A landscape with many valleys, sampled at points; each row gives a point and its height.
A ball rolls from a point to the lowest of its 2 nearest points, and stops where none of them is lower. Distance is the straight distance between rows; heights are no part of it.
z_971 h=6.53: [120  84 145 134 137 109 119 156 192  82 145 114 119 188 142 138 208 138
 176 109 113 112  77 155]
z_209 h=5.14: [ 82 142 110 103 143 137 149 126  85 161  92 120 115  79 129 133  45 156
  84 196 146 190 209 110]
z_886 h=2.27: [104 115 157 176 137 158 154 166 133 173 138 101 156 159 146 161 128 128
 114 118 183 189 180 106]
z_174 h=4.47: [170 158  98 112 117 126 117 138 131  63 126 153 144 134 138 134 164 142
 112 117 101  75  87 152]
z_48 h=6.93: [135 102 153 107 134 123 111 157 172  56 147 155 107 163 126  91 206 114
 202 109 140  74  98 148]
z_187 h=3.42: [190 180 115 132 125 140 118 107  59 110 123 127 148 132 123 137 144 193
  91  99 129  95 118 109]
z_263 h=4.40: [107 142 118 106 116 128 129  73  79 189  47 114 124 109 101 104  35 150
  86 137 129 184 172 109]
z_500 h=5.35: [160 142  90 121 108 105 125 167 157  96 139 120 154 137 144 106 186 170
 169  86 107  97  95 154]
z_477 h=2.93: [124 136 153 170 122 165 130 128 112 167 146  86 151 175 124 152 146 156
 131 103 178 171 169  89]
z_680 h=3.41: [157 119 150 159 156 130 129 148 127  76 141 156 129 151 164 156 145 131
 102 135 127 118 108 150]
z_819 h=4.43: [100 105 123 115 122 129 135  78  93 182  81 178 143  86 116 116  76  89
 104 155 163 155 178  98]
z_525 h=2.99: [166 119 146 154 157 125 119 145 115  78 159 142 132 176 124 161 184 161
 115  82 140 119 100 139]
z_483 h=4.72: [124 141 109 100 112 118 100 102  87 171  94  82 150  98  93 131  87 184
 100 121 105 166 120 107]
z_305 h=4.30: [110 102 144 130 117 107 117 118 155 158 149 130 134 135 113 117 154 127
 162 141 130 130 122 104]
z_101 h=4.31: [131 137 119 150  96 138 108 125 156 166 135  75 121 168 103 106 142 166
 171 133 115 139 150 106]
z_569 h=3.96: [ 84  78 131 134 146 111 175 133 150 138 129 158  96 126 133 162 123  62
 113 189 116 134 149 137]
z_86 h=6.77: [114  64 170 107 141 117 128 146 177  64 143 168 107 164 121 118 172  76
 179 128 139  89  91 163]
z_487 h=7.65: [129  96 179 134 162 144 110  87  77 142 141 158 153 161 111 140 144 135
 127  91 174 130 135  86]
z_877 h=4.11: [137 167  91 118 107 115 125 129 127 129 123  94 119 106 140 122  94 159
 127 148  84 111 115 139]
z_799 h=7.82: [121  90 164 115 144 117 104  82 105 153 126 156 170 114 107 121 137 111
 124 115 165 146 125  86]
z_735 h=8.56: [137 127 141 112 133 114 134 132 142  60 171 132  88 130 134 123 171 120
 173 105 113  46  86 119]
z_27 h=5.16: [130 152 144 142 133 161 137 116  73 168 121 105 127 133 157 133  77 168
 108 136 147 152 203 102]
z_13 h=4.04: [138 132 101 120 128 130  93 104  82 161 137 100 145  95 114 127 106 162
 114  72 119 141 113  97]
z_626 h=3.63: [131 109 149 134 149 128 131 136 146  76 130 158 148 137 153 169 137 106
  90 164 100 120  81 185]
z_396 h=4.80: [101 112 137 128 144 146 135  93  99 188 102 151 161 117 146 129 105 115
 103 124 173 177 185 111]
z_290 h=6.54: [147 146 117 130  98 131 136 124 147 148  87 140 133 114 137  76 102 120
 147 169 112 134 164 148]
z_644 h=7.22: [168 145 150 162 144 146 124 167 152 101 166 130 112 179 154 119 180 138
 172  79 170 101 125 133]
z_481 h=4.32: [174 178  82 107  88 136 101 100  78  95 114 126 149 110  98 133 156 191
  84 100  98  83  96 114]
z_728 h=1.50: [113 138 108 120 143 134 130 161 135 145 131 106 117  74 150 123  72  84
 126 178  89  85 121 154]
z_911 h=0.59: [124  85 164 175 192 123 163 180 173 110 151 132 101 159 164 146 123  68
 136 142 154 134 130 167]
z_93 h=7.51: [143 119 180 149 152 141 130 116 108 121 157 139 124 164 137 128 160 126
 155  83 172 119 140  92]
z_157 h=5.05: [142 116 133 131 175 122 115 129 108 108 187 137 125 115 126 138 154 139
 133  64 140 100  87 101]
z_669 h=2.43: [ 83 158 111 168 102 169 189 152 132 181 118 102 123 148 144 155  77 153
 112 148 194 207 236 101]
z_844 h=4.34: [145 125 108 132 138 122 113 159 128 153 133 130 159  86 145 118  89 127
 122 134 112 156 127 146]
z_678 h=1.94: [109  98 136 130 139 122 116 135 126 132 126 118 153 142 134 155 159 152
 111 151 120 166 125 136]
z_918 h=3.80: [ 82 143 107 123 119 147 160 103  87 200  43 105 125 119 110 117  29 144
 105 137 166 218 213 104]
z_551 h=8.05: [159 147 123  96 114 133 105 110 103 105 150 152 132  91  99  98 143 134
 160  74 140  63  94  97]
z_814 h=1.51: [106 111 147 174 143 148 148 139 119 131 116 127 154 168 145 155 128 141
 102 156 157 195 175 131]
z_16 h=1.82: [141  90 164 165 157 142 135 147 157 113 154 133 134 200 116 143 183 131
 145 113 159 157 114 121]
z_230 h=4.10: [117 106 151 116 132 129 145  82  99 154 112 184 139 107 117 133 126  84
 105 177 143 136 157 111]
z_883 h=8.49: [114 134 132  90 122 116 119 120 162  84 157 135 107 128 138 121 167  98
 162 146  84  35  89 144]
z_439 h=5.70: [ 91 121  91 105 118 114 153 138 131 177  84 134 133  65 139 107  60  94
 117 182 116 169 174 149]
z_314 h=4.48: [154 113 144  90 135 133 123 136 146  19 138 191 130 137 112 139 185  83
 126  87 124  71  36 176]
z_430 h=4.94: [120 139 125  75 103 113 110  67  61 180  62 101 135  94  80 108  65 154
  86 141 110 169 127 108]
z_372 h=6.88: [146 149 116 121  78 124 110  95 143 154 104 123 114 133 111  76 102 130
 156 142 101 111 140 117]
z_414 h=3.82: [110 112 139 108 120 121 137  98 124 128 119 165 122 102 112 145 126  69
  78 197 105 121 130 134]
z_137 h=1.10: [131 115 129 133 159 125 148 172 153 126 137 144 115  95 169 135 115  59
 134 170 101  93 118 168]
z_199 h=4.81: [141 143 107 133  99 120 111 144 168 134 136  97 130 151 133 101 156 150
 188 110 110 110 128 136]
z_399 h=7.36: [172 160 153 155 128 153 121 143 115 133 178 115 118 173 142 116 154 149
 167  52 172 118 143  88]
z_936 h=3.77: [117 131 112 127 137 109 120 147 135 118 158 103 132  99 148 149 128 144
 128 147  84 116  99 138]
z_68 h=0.83: [ 95 102 142 177 167 124 170 182 157 129 117 126 141 148 158 164 123 119
 115 157 141 189 163 149]
z_158 h=5.56: [149 152  96  89  93 114  90 107 121 159  98 104 130  70 107  83  60 125
 133 114  98 132 102 135]
z_854 h=6.42: [139 104 111 134 133  95 127 174 177  57 128 133 123 174 142 149 226 153
 157  59 113 102  76 160]
z_289 h=5.03: [102  88 146 150 178 136 143 125 120 160 106 165 173 114 154 165 106  95
  90 127 167 182 168 120]
z_542 h=7.15: [156 159 119  92  67 128  90  68 134 131 100 109 104 136  89  65 129 151
 161 107 104 106 112 123]
z_410 h=6.74: [137  96 178 165 181 132 147 166 164  94 182 120  91 178 153 142 145  87
 153  82 160 124  91 131]
z_273 h=6.08: [118 135 108 113 106 121 141 140 157 168  88 161 146  71 135  97  96  72
 133 192 121 129 155 157]
z_951 h=4.33: [114 154 121  74  80 122 113  98 111 155  79 138 157  63 113 104  81  83
  92 202 107 148 116 149]
z_974 h=1.36: [ 96  94 135 142 145 101 157 148 145 132 113 134 144 126 142 162 135 119
 100 189 124 185 133 148]
z_343 h=6.17: [114 164  96  84  92 118 112 113 117 163  79  75 100  95  96  93  32 159
 116 122  81 168 113 127]
z_3 h=3.15: [135 133 137 103 105 130 101  83  98 112 118 132 140 131  98 149 164 150
  90 158 105 105  99 117]
z_449 h=5.75: [172 174  98 128  98 140 108 101  94 141 111  91  97 137 103  98  94 181
 120 116 113 105 151 112]
z_579 h=0.92: [116  87 174 168 153 116 146 140 167  92 144 152 108 175 137 137 150  88
 129 145 132 134 131 162]
z_355 h=5.40: [154 161 135 155 117 147 126 104 107 151 132 113 109 139 132 109  96 164
 120 141 132 124 177 108]
z_239 h=5.11: [149 171 103  99 104 128 109 149 125  86 122 134 159  92 156 138 131 139
 102 153  73  99  95 167]
z_916 h=3.17: [ 74 152 118 138 113 174 174 116  92 201  86 105 134 150 131 127  60 139
 111 113 197 204 240  90]
z_806 h=6.56: [147  92 119 127 161 112 149 177 173  31 160 143 103 172 145 136 201 125
 156  35 127  84  52 181]
z_663 h=1.31: [ 80 106 143 184 169 142 201 171 148 137 155 116 113 149 164 186 110  92
 103 152 172 186 181 131]
z_700 h=7.72: [156 153  79  98 100 120 107 115 130  99 148 126 106 124  95 105 161 158
 156  69 114  50  98 108]
z_954 h=4.89: [ 98 137 132 125 134 160 142 100  66 169  82 104 133 120 134 137  64 174
  71 165 145 178 207  96]
z_152 h=3.29: [133 134 117  96  94 121 116 109 115 137 112 139 147  89 117 119 119  95
 108 188  92 106 103 145]
z_625 h=2.21: [ 78 116 116 146 135 123 156 112 135 178 144 119  84 107 130 121  99  91
 139 165 139 134 183  98]
z_223 h=5.22: [ 97 154  98  79  92 131 140 130 102 158  72 140 130  45 118 121  46  81
  89 208 116 167 161 154]
z_326 h=6.73: [139 163  78 112  83 115  96 118 131 170  95  57 106 123  87  94  66 200
 136  90  93 175 112 132]
z_596 h=4.75: [109 115 128 141 164 126 139 164 136 164 118 152 157  82 164 139  95 110
 120 155 141 167 165 140]
z_595 h=3.86: [111 117 132 145  98 122 126 105 130 185 117 103 120 155 109 117 135 144
 138 146 145 169 176  99]
z_860 h=7.42: [148 183  91  89  72 121 105  97 143 111 123 108  94 114  88  87 115 146
 163  88  89  68  96 118]
z_809 h=1.33: [110  82 163 155 151 127 141 127 153 131 138 160 116 168 124 134 157 105
 141 139 168 156 152 112]
z_520 h=1.90: [103 118 118 114 137 131 135 125 127 168 142 138  96  69 135 128  86  67
 139 182 110 104 150 115]
z_675 h=3.48: [124 136 145 149 101 153 107  91  96 188 124  91 124 170  90 120 130 169
 146 102 151 167 173  75]
z_917 h=2.22: [136 153 122  88  80 131 105  77  96 138  99 126 130 104  94 118 110 146
  95 157  93 118 116 125]
z_619 h=3.35: [154 155 104 133 115 125 104 131 118 143 153 105 127 117 119 116 136 173
 139  78 117 115 118 100]
z_536 h=5.36: [143 126 111 141 160  93 123 167 139  89 179 123 124 106 152 144 159 130
 130  69 111  91  75 127]
z_293 h=5.18: [129 129 130 101 118 122 109  94  89 163  79 166 170  57 107 103  92  85
  89 160 128 139 120 134]
z_967 h=2.60: [ 79 142  95 146 116 139 166 117 132 187 108 106 101 107 135 121  69 120
 131 153 151 169 214 100]
z_203 h=3.62: [147 152 112 142 138 135 109 145 104 154 124 117 164 106 155 117  78 152
 121 106 150 177 154 119]
z_813 h=3.57: [109 121 130 161 150 119 143 158 158 123 166  94 113 143 151 148 150 139
 137 139 114 128 121 126]
z_331 h=3.83: [ 99  78 151 133 165 122 142 133 153  99 133 167 122 121 139 171 125  67
  90 182 102 110 113 175]
z_752 h=1.76: [ 71 136 104 172 138 145 197 172 152 161 138 115 120 134 147 169 106 119
 108 161 173 199 209 109]
z_623 h=5.32: [169 142 129 105 120 130 121 140 134  45 137 194 148 137 117 138 196 134
 129  75 128  76  70 148]
z_22 h=4.45: [149 114 131 121 155 124 118 111  91  61 174 159 115 124 101 155 186 151
 114  61 140  88  68 110]
z_480 h=2.40: [156 102 176 176 171 155 116 145 110 101 160 134 131 201 125 163 185 144
 120  64 176 159  95 131]
z_719 h=3.36: [134 141 140 184 142 148 124 148 135 140 160  86 124 164 148 152 140 144
 141 119 146 144 148  99]
z_325 h=5.98: [148 148  78 100 102 114 133 163 183  55 118 144 143 149 146 130 219 166
 155  64  99  78  90 162]
z_743 h=6.64: [115  82 149 117 129 116 122 132 169  96 143 141 137 151 113 136 185 119
 152 129 113 101  88 146]
z_697 h=2.63: [139 123 115 125 129 113 101 130 128 117 137 116 146 135 116 145 180 171
 139 106 119 129 102 128]
z_478 h=0.84: [136 125 141 165 167 126 149 176 166 105 154 122  97 151 182 135 116  87
 144 157 119  98 120 163]
z_762 h=6.84: [113  93 173 150 180 132 144 141 142 133 192 116 113 156 132 159 133  82
 152  90 178 137 116  99]
z_538 h=7.10: [153 118 161 151 131 129 132 177 173  70 162 148 110 186 144 102 179 122
 216  68 173  86 102 142]
z_786 h=4.64: [111 113 137 107  91  97 117 105 132 164 100 142 142 124 103 103 154 126
 129 175 115 150 132 122]
z_395 h=3.93: [139 120 150 112 147 125 132 129 147  47 140 166 122 134 130 153 163  81
 106 136 110  77  56 177]
z_286 h=8.30: [149 132 136 111 107 123 115  99 128 124 164 134 106 122 117  92 130 106
 166 121 133  76 118 101]
z_377 h=8.40: [125 137 124 122 116 125 123 115 167 123 146 129 109 122 123  89 126  90
 173 161  92  62 122 131]
z_907 h=4.95: [130 127 102 101 117 115 102 124 120 190 100 121 155  72 128  96  60 113
 125 137 119 162 129 124]
z_789 h=2.59: [161 162 129 154 151 144 121 133  84 126 133 110 160 131 149 147 133 184
  95 108 124 136 130 112]
z_534 h=3.71: [142 131 146 110 121 119 107  99 106  75 151 142 121 134  95 143 179 145
 115 118 115  76  91 123]
z_191 h=4.08: [ 87  79 140 133 151 106 136 135 161 152 142 134 112 129 126 136 148  82
 150 172 117 121 124 135]
z_276 h=3.66: [156 190  88  90  72 130  99  71  81 114  91 108 141 102  75 117 115 174
  78 123  82 101  86 130]
z_815 h=4.97: [154 195  94  95  83 131 108 130 113 106  94 104 136  84 131 104  95 169
 107 163  70 102 100 169]
z_530 h=6.67: [142 109 144 138 177 119 147 178 175  64 171 119 100 168 172 133 169  96
 172  76 138 103  67 176]

Where does a ball stop that starts at each point below?
z_191: z_911
z_487: z_854
z_314: z_911
z_325: z_68
z_815: z_68

Call two points neighbours if one is among the 2 nearest of the other. Go from one point of each pair to the other, from neighbour to neighbour, staying as low as possible. Name the highest point that can't be avoided.
z_917 and z_789: z_481
z_174 and z_68: z_239
z_68 and z_911: z_967
